The views of a scene show one set of named points, each view turned or mirrored, and shifted as a whole, with a little noise and some points left out.
(in the rows, 128 means zero)

Scene 1
View 1
(15): [113 156 116 147 130  81 155 134  82  83 135 135 141 125 132 117 116 116
  94 145 138 138 103 118 107 143  83  85 136 151 141  95 115  90  93 163
 164 153 123 137 142 112  95  89]
(242): [114  74 159 105  99 122 119 112 151 156 133  93 135 104 110  81 170 131
 131 149 137 152 131 133 133 108 131 107 134 135 201 163 109  81 117 134
 115 172 126  96 117 138  95  91]
(169): [121 133 125 126 117  93 148 127 103 107 143 124 145 111 117 112 133 125
 120 140 137 140 115 117 119 143  98  89 130 143 160 116 107  88 103 156
 142 163 129 127 125 118  99  92]
(143): [ 83 118 125 117 117 114 149 137  99 128 138 134 123 120 148 102 123 141
 123 128 112 145 104 122  91 152 118 106 117 167 165 107 124  95  94 135
 146 165 131 100 134 113 108 118]
(250): [139 159 124 175 131  60 136 114  95  65 118 118 148 131 122  98 131  96
  66 173 179 121 104 126 129 107  64  80 168 132 142 101 121  76 102 176
 169 146 115 158 152 128  75  70]
(18): [117 114 129 113 112 105 147 131 115 129 145 121 147 106 111 117 141 129
 134 131 122 148 119 116 124 142 109  90 120 143 165 126  98  95 105 148
 127 171 132 114 117 117 108  97]
(191): [ 98 143 111 130 124  96 156 134  86 103 138 138 134 122 138 114 116 125
 113 135 127 137 103 116  96 151  99  94 122 158 147  97 119  95  90 153
 157 156 124 118 135 109 101 103]
(206): [110 111 130  99 106 114 152 133 115 137 151 127 142 102 110 117 134 136
 151 121 109 157 118 108 115 156 117  90 103 147 171 130  98  98 106 141
 122 175 135 104 113 110 113 100]
(170): [134 136 118 108 117  95 166 137 107 118 161 131 163  92  76 146 131 125
 152 123 119 144 125  99 137 161  93  62 101 135 149 122  73  97 110 161
 116 164 143 131 102 106 112  80]
(182): [127 142 122 145 125  81 147 122  98  89 134 121 150 121 117 108 132 114
  98 152 154 134 110 120 125 128  83  83 143 139 148 109 114  82  99 164
 153 156 122 143 138 124  89  78]
(259): [131 107 134 113 106 104 142 128 126 129 149 116 152  99  88 119 150 126
 139 138 128 150 126 113 142 134 106  79 121 130 170 140  90  91 113 153
 114 170 131 124 110 124 105  82]
(134): [119 139 128 144 124  84 147 124  96  96 136 125 146 118 121 110 126 117
  99 151 146 133 109 124 115 131  88  85 143 142 151 103 116  86  98 159
 154 156 121 133 134 116  93  83]
(67): [107 156 120 169 134  68 139 119  77  66 111 125 126 143 161  85 120 112
  54 169 164 126  94 130  93 117  76 105 170 152 143  87 147  81  88 160
 189 143 108 139 162 127  79  90]
(200): [110 135 119 129 123  95 154 130  98 104 139 129 141 115 125 114 126 126
 116 141 133 138 112 117 109 148  95  89 126 147 151 110 109  90  96 153
 149 162 125 122 130 117 104  98]
(72): [116 132 121 112 116 103 165 137 100 121 153 130 152 103 111 130 126 132
 143 124 116 145 121 105 117 159 101  77 107 141 154 113  91  95 102 151
 131 163 133 120 115 105 111  95]
(39): [ 92 137 116 140 127  94 148 137  82  97 126 138 126 128 154 103 114 127
  99 141 129 136 101 127  86 148 100 108 138 166 146  91 134  90  89 148
 169 159 120 118 141 113  94 113]
(274): [118 120 133 118 114 101 143 128 113 122 142 119 148 106 108 113 140 122
 130 139 131 147 119 117 122 139 106  86 126 137 163 125 100  90 107 150
 130 166 130 117 117 118 103  89]
(7): [135 185 102 155 136  58 173 136  74  57 145 142 160 115 108 140 112 101
  98 146 154 127 107 107 124 154  57  61 136 139 115  83 100  88  97 178
 166 150 127 163 136 109  96  73]
View 2
(206): [ 74 131  80 157 123 165 162  77 118 159  98  93 157  96  76 113 164 101
 140 123 150 131 143 109  94 115 124 120 152 153  84 118  82 122 125 161
 119 134 149 139 131 117 175 132]
(169): [109 128  96 162 139 160 159 107 140 161  95 122 143 112  74 151 172  98
 149 130 155 117 150  96  73 104 128 136 147 142  70 138  98 120 123 158
 110 143 127 138 119 136 132 124]
(39): [108 130 134 137 156 154 164 148 124 132 105 113 131 116  87 136 144 123
 111 126 144 129 134 112  59 140 137 122 128 141  77 111 124 119 109 170
 123 136 135 127 103 138 130  84]
(134): [124 133 108 161 155 143 158 137 144 140 102 133 133 118  84 151 165 101
 143 130 145 130 145 102  66 110 142 128 141 147  70 142 109 119 124 167
 119 134 129 132 116 139 115 105]
(7): [155 143  96 157 167  89 140 176 137 106 116 152 125 111 117 151 153  98
 153 138 127 157 154  99  83 100 151 111 150 181  58 169 107 138 138 176
 133 122 136 121 118 123  99  84]
(250): [163 132 119 173 174 124 145 170 162 145 103 162 118 135  87 189 180 101
 156 136 151 122 153  95  50 104 147 140 138 142  51 170 122 119 125 169
 117 143 105 129 113 143  74  96]
(242): [ 70 119  87 170 118 207 173  50 147 198  81 101 163 122  38 151 198  97
 153 120 172  98 148  94  69 106 117 157 157 110  83 124  85 109 119 148
  94 154 118 153 131 135 153 163]
(15): [126 135 112 146 158 130 152 149 133 131 106 129 132 114  96 145 154 110
 133 132 140 138 144 105  63 118 137 120 138 154  73 141 116 125 125 173
 123 132 132 125 109 134 116  87]
(200): [105 131  99 153 146 148 159 119 129 141 103 115 140 111  88 135 159 107
 136 127 145 134 146 103  71 119 135 123 143 151  76 131 106 122 121 163
 120 134 138 133 119 128 136 110]
(18): [100 135  87 158 136 144 159 104 131 149 103 118 149 108  87 133 163 100
 148 128 145 134 146 102  87 109 130 125 153 158  80 133  95 126 132 166
 119 131 143 135 126 122 145 121]
(67): [148 129 151 153 183 140 156 180 150 135 101 143 112 134  86 177 161 120
 120 135 150 125 137 100  29 136 148 130 119 128  63 135 141 114 108 172
 120 148 110 126  94 154  81  75]
(170): [100 141  52 166 124 124 152  95 127 140 110 118 160  98  94 123 163  85
 167 125 135 144 159  98 110  88 128 113 167 184  79 148  76 133 146 169
 120 123 151 141 137 117 156 135]
(72): [ 92 138  81 156 131 142 159 101 119 135 105 112 151 100  92 114 156 101
 145 124 141 140 146 103  93 108 132 115 157 170  79 127  89 126 130 165
 126 128 149 133 125 118 158 121]
(182): [134 134 102 164 158 134 155 137 143 142 102 140 133 118  89 160 171 101
 148 133 144 131 150 100  66 105 136 130 144 155  67 151 106 125 129 165
 115 136 125 134 117 135 110 106]
(143): [ 81 132 116 138 137 172 172 108 120 147 102  96 147 103  75 122 147 124
 115 118 144 122 132 110  70 139 129 122 135 140  85 102 109 115 112 163
 122 139 142 131 107 135 163 107]
(259): [ 90 130  64 176 125 160 163  74 135 167  95 114 155 108  72 139 183  84
 168 122 155 124 156  95  96  91 128 131 165 149  78 142  78 121 132 161
 112 136 133 145 136 123 155 149]
View 3
(67): [131 146  97 122 112 107  83 164 128 141 116 180 104 145 150 100 164 152
 121 152  70 142  78 182 115  87 119 112 114 135 144 127 142 129 165 134
  83 129 115 215 157 163  99  89]
(200): [130 149 141 124 117 129 104 132 120 101 136 171 129 136 138 118 145 129
 145 161  90 134  97 170 115  88 129 119 125 140 142 120 144 109 116 106
 133 154 110 187 152 149 121 103]
(242): [109 157 171 149 135 104 157 130 109  98 153 160  83 106 102 148 135 190
 122 196  83  94 125 195 127  74  96 136 153 162 144 106 121  67 120 104
 198 160  96 192 119 170  91 138]
(191): [126 156 130 122 122 116  88 131 125 105 126 169 138 137 142 113 146 127
 142 149  94 133  82 175 114  98 142 119 127 141 136 126 148 115 117 104
 115 154 113 183 155 155 113 103]
(7): [160 119 126 100  97 152  80 147 106  99 139 190 137 151 160  98 154  90
 161 154  81 165  91 155 111  72 117 104 104 126 153 127 142 138 133 121
  90 134  96 188 173 126 170  59]
(259): [130 138 174 130 123 134 138 125 104  79 159 169 116 121 117 138 133 141
 146 183  92 120 122 174 122  68 105 128 142 151 147 111 130  84 106  92
 181 161  89 175 137 145 137 111]
(134): [137 138 130 121 111 123 100 147 112 110 136 178 112 140 135 112 154 136
 140 165  80 141  95 174 115  82 113 116 123 138 148 121 130 116 136 118
 115 138 102 195 150 147 125  94]
(274): [126 148 157 128 125 124 122 127 111  90 145 167 121 126 126 129 141 144
 144 177  91 121 108 173 115  80 117 122 135 145 142 115 136  94 113  98
 156 158  97 184 144 153 123 113]
(15): [140 140 121 117 113 128  87 149 116 111 131 177 124 144 147 103 155 122
 142 154  85 144  89 168 114  88 128 112 117 133 145 128 147 128 137 116
 102 141 107 194 162 146 126  84]
(18): [126 152 158 131 126 123 121 118 114  88 144 166 124 127 128 130 137 138
 142 172  98 122 107 173 120  82 122 126 136 151 144 117 136  90 104  95
 161 164 101 173 143 148 123 109]
(182): [143 129 132 116 113 126 104 150 109 105 138 179 110 137 143 112 150 128
 139 166  78 145 100 172 114  72 108 113 118 136 150 119 137 119 141 118
 117 138  97 198 154 142 134  85]
(169): [128 149 146 124 119 126 110 126 114 102 142 171 126 132 136 124 146 137
 142 166  87 132 105 173 117  82 122 119 129 144 145 120 139 107 116 108
 139 154 102 186 150 148 126  98]
(170): [141 133 176 118 118 151 121 112 105  69 157 171 144 125 130 132 133 106
 166 173 109 132 116 162 111  77 120 119 135 143 149 117 144  99  86  82
 167 171  87 160 153 130 167  95]
(250): [156 112 105 110 105 129  99 176 106 126 138 189  88 145 149 100 165 139
 133 173  62 154 102 174 109  63  88 110 109 129 160 117 130 132 168 144
  91 115  95 214 154 142 139  72]
(206): [119 164 169 133 127 123 119 106 117  82 145 160 139 120 121 132 130 137
 143 168 102 116 104 175 122  88 134 126 141 155 130 115 141  90  85  80
 171 175 104 167 140 150 118 121]
(39): [127 158 123 122 119 117  79 132 129 113 120 168 140 143 146 108 148 125
 143 142  91 137  77 171 112 100 148 110 121 140 133 127 148 124 122 102
 100 152 117 186 155 155 110  96]
View 4
(200): [136  85 141 128 159 144  76 155 178 158 109 131 119  98 138 100 171 129
 136 111 136 124  93 159 142 135 141 139 118 115 130 156 119 137 117 159
 115 130 126 103  90 133 153 126]
(169): [130  84 146 128 156 148  85 152 184 148 109 132 124  88 133 103 170 132
 141 112 136 121  96 153 142 133 143 142 121 119 135 149 117 136 118 162
 118 136 123 103  92 133 154 123]
(250): [143  65 170 113 196 148  77 156 226 149 116 149  69 116 164  88 216 119
 172 147 147  77  96 143 173 120 140 143 143 122 131 172  81 117  93 140
 131 116 123 114 110 159 140 110]
(7): [164  74 153 121 199 132  77 157 195 154 100 104  90 115 135  80 211 107
 156 126 165 122  99 141 143 135 117 112 157 142 117 135  91 136 103 115
 148 109 103 117  87 159 142 121]
(72): [133  91 141 122 144 146  91 150 166 142  97 113 145  84 117 103 160 139
 131 102 132 152  98 149 128 145 135 126 122 116 131 136 127 148 123 161
 123 139 117 103  78 133 160 129]
(274): [122  92 149 121 142 157  99 150 182 141 108 134 140  82 126 109 165 144
 144 116 127 124 103 150 140 139 146 144 118 108 139 149 119 138 118 174
 118 145 124 102  95 125 155 127]
(206): [119  99 141 128 123 156  96 149 159 146 106 131 164  71 117 112 143 152
 130  98 119 146  94 157 127 141 145 140 108 109 139 145 143 147 129 184
 107 152 124  98  84 118 162 133]
(143): [136  80 123 139 146 134  47 163 157 172 113 135 119 107 152  98 141 122
 106  87 135 132  69 184 146 119 143 152  95 117 126 175 143 138 126 173
  90 126 141  95  85 142 155 138]
(39): [142  72 132 135 163 129  45 163 169 171 114 132  98 112 159  93 161 116
 115 100 139 114  75 177 156 120 138 149 110 120 127 176 128 133 114 159
  99 113 137 103  93 147 149 130]
(242): [ 85 113 151 121 112 183 116 146 198 133 119 175 160  65 132 130 147 177
 158 122  94  95 101 144 154 134 174 163  92  76 155 164 133 125 117 215
  88 169 143  94 107 103 159 116]
(18): [118  95 147 126 133 157  97 149 175 144 108 136 148  81 120 111 156 145
 140 112 127 130 100 151 135 136 148 137 113 107 143 149 129 142 124 178
 113 144 125 101  88 122 160 127]
(191): [142  76 134 131 161 135  61 158 169 162 109 126 114 107 147  96 166 121
 125 100 143 129  88 168 148 128 134 139 117 123 125 158 126 136 117 159
 108 123 128 103  89 145 150 129]
(182): [140  78 152 120 171 146  85 157 202 154 110 132 102 102 141  95 192 124
 153 128 142 102  96 148 154 129 139 138 131 121 132 157 103 126 109 151
 126 128 121 110  98 145 149 121]

Which points are out of place in each view (at most two, in the order of its rows)? Write none if all are in place.
view 1 | none
view 2 | (169), (18)
view 3 | (67), (39)
view 4 | (143)
